Each row is a point on a tangle of strands that fork and nearly touch. The rows are in no order.
Points whose rows are less than 69.9 apart are linked; no others are. Some points are linked to none.
tuve: [  8   1   4  -5   3 -11   3  37   3  16   6 -30  -1 -16 -13  -3   2 -19
 -33   5 -16  21   3 -44 -13  30]
Tebi: [ -2  21  29  14  -5 -43   0 -50  17   9  -7   6 -18  16 -17  -1  -7 -22
  -5  27  12  61  -2  -8  -9   0]
Vize: [ 18 -28 -21 -14 -34 -41  18   4  27   9  17  20  -5  -6 -13 -17   3   1
  17  -1  32   3  -3 -11   3  34]
vid: [ 22 -33 -50 -10 -18 -11   2   5   9  16  22  30  -8 -30   8 -48   4  -6
  16 -18  13 -15  13  13  17   0]
Moret: [ -3 -30 -47 -37 -23 -17   5  29  -4   5  11  27   1 -16 -18   9  17   9
  14 -32   9 -20 -32  24 -14  -1]
bim: [ -1  28  26  28   1 -32 -14 -67  25   4 -23   4 -18  14   0 -12 -15 -24
   5  33  10  58  16   0  -4 -11]
Veb: [-12  10  11   5  -2 -37  -1 -17  11  19   2  -5 -15   2 -18  -8  -6 -38
 -15  24   5  54  -7 -19  -8  17]
Bigif: [ 23  -2 -20 -32 -21  -2  19  -1  -6  -4 -24 -24 -14 -39  -4  28  22  57
   1 -33 -28  -9  -3   5 -22 -15]
mazo: [ 23  10  57  20  16  14  11  14  14 -12 -23 -28  29  31  20   1 -14  14
  -1  21  -4 -18  20 -35  18  47]
Dodu: [ 36 -30  15  -1 -25 -22  24   6  25 -15  11  12  31  24  10 -11  -4  30
  30   1  31 -37   5  -6  20  49]
zozoz: [-19  13   0  -6  26  21  -9  33 -14   9   3 -32   3  -4  -7  14  11 -21
 -33  -4 -29   9  -9 -24 -10  -5]
Nataz: [-10  27  37 -10 -27 -40  17 -44  -2 -12  11  25  -3  38 -35  49   5  18
   2   0  27  18 -29  27 -22 -17]
vomi: [ -5 -30 -55 -31 -22 -35 -12 -10  -1  16  11  33 -15 -32 -19  -5  25  -1
   8 -28   1  24 -31  25 -17 -19]
Logez: [ 14  -2 -18  19  24  56 -12 -17  -9   5  15  -5 -19 -23  26 -37   0  -4
 -13  -4 -22  -9  24 -14  23 -35]
lofur: [-10   9 -23  13  10  -2 -32 -42  -3   4 -14   3 -24 -20  10 -24  -3 -19
   9  11  -7  34  13  28   1 -39]
Dak: [ -7   7  26 -11   1 -16  10  42  -7  12   3 -23   5   8 -23  24   1 -17
 -29   7  -9  16 -18 -37 -23  36]
seku: [ -2  -8  18   3  -1   4  14  47   8   0   5 -11  22  17   4  -1 -11 -10
   1   6  11 -27   6 -27   9  43]
Vade: [ -3   4  42  14   6  -7  11  43   3   7  10 -11  18  26  -4   3 -16 -20
 -12  22  11  -2   4 -44   5  57]
runas: [ 26  -2 -10  -8 -17 -18   4 -27  17  -3 -24 -13 -13 -23  11   2   4  36
  18  -3  -9   8  22   5  -6  -7]
zukiz: [ 22 -27 -38 -11 -26 -27  10  -4  20   8   8  17  -8 -19   4 -28  -1   5
  24  -6  16  -3   9   4   3  15]
zap: [-28 -16 -34  18  21  33 -23  13 -16   1  22  35   2   0   5 -33 -10 -32
   7  -8  11 -25   2  35  27 -22]
zonud: [-43   7 -26  -9  27  29 -25   3 -34  -4   6  17  13   9  -6  29   7 -15
  -9  -6 -13  -5 -36  54 -11 -41]
Ruk: [-31  18 -22  12  22  19 -38 -44 -23  -2  -6  11 -14  -9  11  -8  -3 -26
  -5  10 -10  28  -1  45   3 -58]
kuzef: [ -9 -15 -28 -25 -10  16   6  25 -24 -15  -4  11  -1 -12  -6  34  15  39
  22 -28   0 -47 -19  36 -14 -22]
bedo: [-33  -2 -21  14  23  46 -17  23 -23 -12  10  21  12  10   6  -9 -13 -19
   8  -8   7 -44   1  35  24 -21]
kan: [  0  -8 -10   8  12  46  -2  18 -14 -20  -1   0  12  -3  24  -3  -6  22
  18 -12  -3 -55  20  18  25 -13]
nuza: [ 36  14  44   5 -24 -35  17 -53  31 -11 -25  -8  -7  11 -14  21   9  53
  10   6  -1  30   9 -17 -14  -1]
dup: [-11  20  21 -11  11  25  11  23 -14 -13 -26 -40   5   2  -4  39   2  22
  -9  -4 -24 -16  -4 -10 -14  -4]
dobin: [  7  13  33  36  13  13 -20 -33  16 -20 -34   0  17  26  34 -22 -22   2
  30  23   4 -11  31   7  22   5]
linu: [ 16 -25 -43   6   0   6 -18  -7   6  18  24  27 -15 -32  19 -62   3 -25
   7 -11   7  -3  18  11  21 -14]
Bado: [-22 -18 -12 -13 -13  -7  12  24  -4 -15   7  26  20  19 -12  19 -11   8
  31  -6  29 -46 -21  25   5  12]
Vaz: [ 18 -15 -15   4   0  -1   5  33  16  19  20 -11   8 -17  16 -38  -5 -22
 -11  -1   7  -3  26 -30  15  32]
vude: [ 32  -7  25   9   4   9  19  32  17  -3  -2 -23  32  14  28 -17 -11   9
  -3   6   4 -31  25 -31  21  60]
Tasa: [-17  -5 -17 -16 -12   3   4  13 -15 -21 -10  12   6   2  -7  34  -3  25
  29 -12  13 -39 -20  43 -12  -8]
Besab: [  8  13  11  10  13  -1  -2  23   6  14  -6 -42  -9 -20  -5 -14  -2 -19
 -32  17 -29  35  18 -47  -3  22]
tutav: [ 34  -7 -12 -18 -15  13  20   0  -2 -13 -20 -30  -3 -37  20  19  15  68
   6 -26 -25 -25  18   3 -12  -9]
Zarib: [-12   9  -4  10  28  64  -9  14 -29 -21  -1 -18  -2  -2  13  14   4  19
  -2 -11 -19 -43  10   6  10 -37]
nebu: [-20  39  48   0   3 -13   8 -34  -6  -1 -27 -12  -5  27 -15  51  -5  -1
 -17  15  -2  27 -13   2 -24 -15]
fuf: [-24  20  26 -14   7   6  15  21 -16  -8 -20 -26   8  16 -15  54   2   9
 -10   2 -12  -7 -27  -6 -25   4]
lus: [ 23  19  21  16  14  18   4  16   8   3 -16 -52   2 -19  12 -14  -3   2
 -30  16 -34  23  36 -47   9  16]
vuv: [ -3   1  -6  11   0 -27 -14 -13  15  15   2   0 -17  -5   1 -30  -9 -40
  -2  20   8  44   7 -13   4  11]
nad: [-48  13   5 -16  -1 -18   8   1 -20   5  12  32  17  47 -22  40 -12 -30
 -14  12  18   3 -48  34 -13   9]
pabon: [-23 -14 -34   5  22  23 -28   5 -15  19  29  22  -4 -10   1 -33   9 -42
 -11  -9  -3   9 -15  15  10 -27]
fufo: [ 25  16  14  15  18  33   3   0   7  -5 -22 -48   3 -14  26  -6  -2  18
 -14   9 -28   0  38 -26  11  -2]
siko: [-15   0 -17 -32 -32 -29   3 -32  -7 -13 -14  21 -13  -2 -24  48  14  29
  15 -17  10   6 -43  44 -33 -18]
Tika: [-33   1 -10   6  11  15  -6  28 -12  -5   2  11  21  19   0  -3 -13 -30
   7   4  14 -24  -8  18  11   4]
pav: [-30  19  20 -14 -17 -31  17 -23 -10   0  23  40   9  50 -32  40  -4 -10
  -9  12  30  14 -46  33 -16   1]
Piru: [ 25  25  57   8 -18 -32  11 -51  15 -16 -26  -4  -2  26 -22  44   9  45
   7   6   4  23   1  -2 -20 -13]
Dop: [ -1  35  61   8 -12 -26   9 -45   1 -10  -8  12   2  45 -23  51  -2  13
  -1  13  17  23  -9   8 -16 -18]
tive: [-23  16   4  23  31  16 -22  21  -6  10  11 -24   0   5   9 -24 -10 -61
 -27  14 -10  25  12 -26  14   9]
tef: [  5  25  59  17  15  11   6  -4   6 -15 -38 -33  21  25  14  24 -11  20
  -1  20 -13 -10  16 -23   1  14]
tam: [ -2  25  38  20  10  -4  -2 -28   9  -7 -32 -24  -2  16  10  10 -13   3
   3  21 -11  20  18 -11  -3  -5]
Pulen: [-24   8  -3   7  34  31 -21  38 -19   6  20 -18   8   3  -4  -6   4 -47
 -42  -2 -22   4  -8 -28   3  -5]
gotov: [ -5  -3 -16 -21  17  47  -8  17 -23   4  11  -7  -6 -22  -8  18  28  12
 -26 -25 -38  -7 -26  -6 -19 -34]
mab: [ 20 -15 -33  18  15  36 -16 -14   2  14  25  14 -22 -32  27 -61   1 -14
  -7  -5  -8  -3  27  -6  24 -21]
kize: [ -7  19  51  28  16  -5   0  24   1   7   2 -15  11  29   3  -7 -24 -35
 -15  27   3  16  16 -39  10  45]
beku: [-12 -11  17   0 -21 -17  16  -5   8 -15   7  37  16  33 -13  10 -11   9
  32   9  42 -27 -18  18   8  17]
sig: [ -3  -8 -19  18  26  72 -17  -7 -25 -12  13  11 -14 -11  20 -18  -3   7
  -8  -8 -17 -42   8   4  22 -42]
mugi: [-25  -2  -2  11  14  -7 -12  40  -3  15  19   1   6  13  -1 -22 -18 -62
 -17  10   9   7  -2 -17  10  28]
Vub: [  1 -29 -44 -40 -15  -6  -6  13 -11  17  13  24  -8 -35 -16   7  36  15
  -5 -42 -16   2 -36  16 -25 -21]
dazom: [ 43  -1  -6   0   5  35  16  -3   3 -11  -7 -38   7 -31  40  -4  11  55
  -6 -17 -21 -28  31  -9   6  -7]
doro: [ -8 -12 -29 -22   5  32  -7  13 -28  -8   4  11  -5 -20  -5  20  21  18
   4 -25 -17 -27 -22  28 -12 -33]
pefo: [ 25 -10 -22  -6   2  14  10  27  10  13  20 -15   1 -30  18 -27   8   1
 -15 -14 -10 -13  19 -23   9   6]
lazu: [ -6  -6   0  -8 -31 -21   3 -25  -2 -24 -17  24  -1   6 -12  39   0  38
  35  -6  19 -19 -20  40 -16 -13]
vin: [  4   5 -10  10   3 -13 -13 -32  14  11 -13  -5 -24 -19   9 -29  -6 -18
   8  16  -2  41  19   0   6 -12]
zisu: [ 30  -9 -26 -11 -12  -9   9 -11  15  10  -8 -14 -19 -38  12 -16  12  23
   2 -11 -14  11  18  -4  -3  -7]
rer: [ 14 -22  15  -4 -32 -47  23  10  22   5  30  26   3  19 -25 -14  -2  -5
  13   6  41   8  -8 -18   8  46]
Lepe: [ 16  -8  38  11 -17 -44  12   3  26   5  31  30  11  38 -17 -26  -4  -9
  13  18  43  13   8 -30  20  46]
gipa: [  5 -40 -54 -13 -18  -8 -11   0  -2  10  17  43 -13 -33  -1 -27  10   6
  23 -23  12 -18  -6  38   0 -20]
Betol: [  7 -14 -33 -16 -16 -27  -7 -23   5  10  -6   7 -24 -31  -5 -10  12   4
  12 -12  -5  26  -6  15 -10 -19]
tus: [-14 -10   3   9  -5 -25   0  23   8  12  22  19   6  21  -9 -29 -18 -49
   2  16  29   7  -1 -17  16  42]
punab: [  2  34  49  41  17 -10 -16 -51  22  -4 -31  -7  -1  26  16 -11 -23 -21
   7  37   3  38  25  -7  10  -4]
teku: [ 40   2  13  -3 -21 -24  18 -42  28  -8 -34 -20  -8 -13   6  12   4  55
  16   1 -14  19  16  -9 -16   1]
dut: [  4 -39 -46 -23 -25 -13   2  12  -2   3  12  31  -2 -24  -5  -3   8  21
  26 -29  12 -34  -9  31   0  -4]
sova: [ 15  -3  45  21 -13 -35   6 -21  21 -11  19  37  17  49 -14 -21  -8  -1
  27  16  47   1   6  -5  25  25]
kani: [ 41   3  -9  14  14  28   7 -20  12  -6 -10 -25  -2 -30  40 -25   2  33
  -1  -2 -22  -7  42  -7  13 -12]
soti: [ 10 -17 -37 -38 -24 -12   4  -3 -11   3 -10  -1 -20 -39 -12  20  29  42
   4 -37 -18   2 -16  15 -23 -20]
Gole: [-48   8   2   3   9  -1   2  25 -15  -3  14  22  22  43 -11  15 -21 -42
  -7  14  23 -12 -33  20   4  18]
bik: [ 15 -18   2   3 -13 -30   5  27  22  18  24   4   6   2  -3 -35 -12 -28
  -6  14  19  12  15 -37   7  56]
bila: [ 11 -12 -20 -10   7  26   4  26  -7   3  10 -17  -3 -18   9  -3   9  14
  -7 -18 -16 -28  12 -11   7 -11]
Kog: [-12  12   8  -6  27  42   0  37 -22  -8  -4 -38   6  -1   1  22   8   0
 -25  -9 -26 -21  -4 -23  -3 -13]
tuv: [-23   6 -28   4  24  32 -32 -22 -24   8  11  11 -11 -14   4 -12  11 -26
 -15  -6 -19  23 -18  23  -4 -51]
vemib: [-33  37  34  -9  13   3   9  -9 -20  -8 -31 -29   1  20 -12  54  -2  -2
 -22  11 -15  17 -23   4 -28 -12]

A fork is a point with three links. Follow the links from the first point to the second and name the forks in between, in order.
lofur, zisu => Dop
pav, fufo => Dop > Vub
vid, runas => Vub
vomi, zukiz => Vub > vid
sig, dut => vid
Moret, nebu => Vub > Dop
linu, fufo => vid > Vub
nebu, mab => Dop > Vub > vid

A fork is a point with three links, a tip a point with one. Leave the first point through the second and follow the links. Name the first fork or tip that comes.
vemib, fuf => bila
punab, bim => Dop
soti, Bigif => Dak
sova, Lepe => vid
zap, pabon => kize
Dak, tuve => Vub

Name the points in between on the shortest way along the links from the first point to the second, in order.
Dop, lus => Piru > nuza > teku > runas > zisu > Betol > vomi > Vub > soti > Bigif > tutav > dazom > kani > fufo
bim, Ruk => Tebi > Veb > vuv > vin > lofur
pabon, seku => tuv > Ruk > lofur > vin > vuv > Veb > Tebi > bim > punab > tam > tef > mazo > vude
Zarib, kani => sig > Logez > mab > linu > vid > gipa > dut > Moret > Vub > soti > Bigif > tutav > dazom
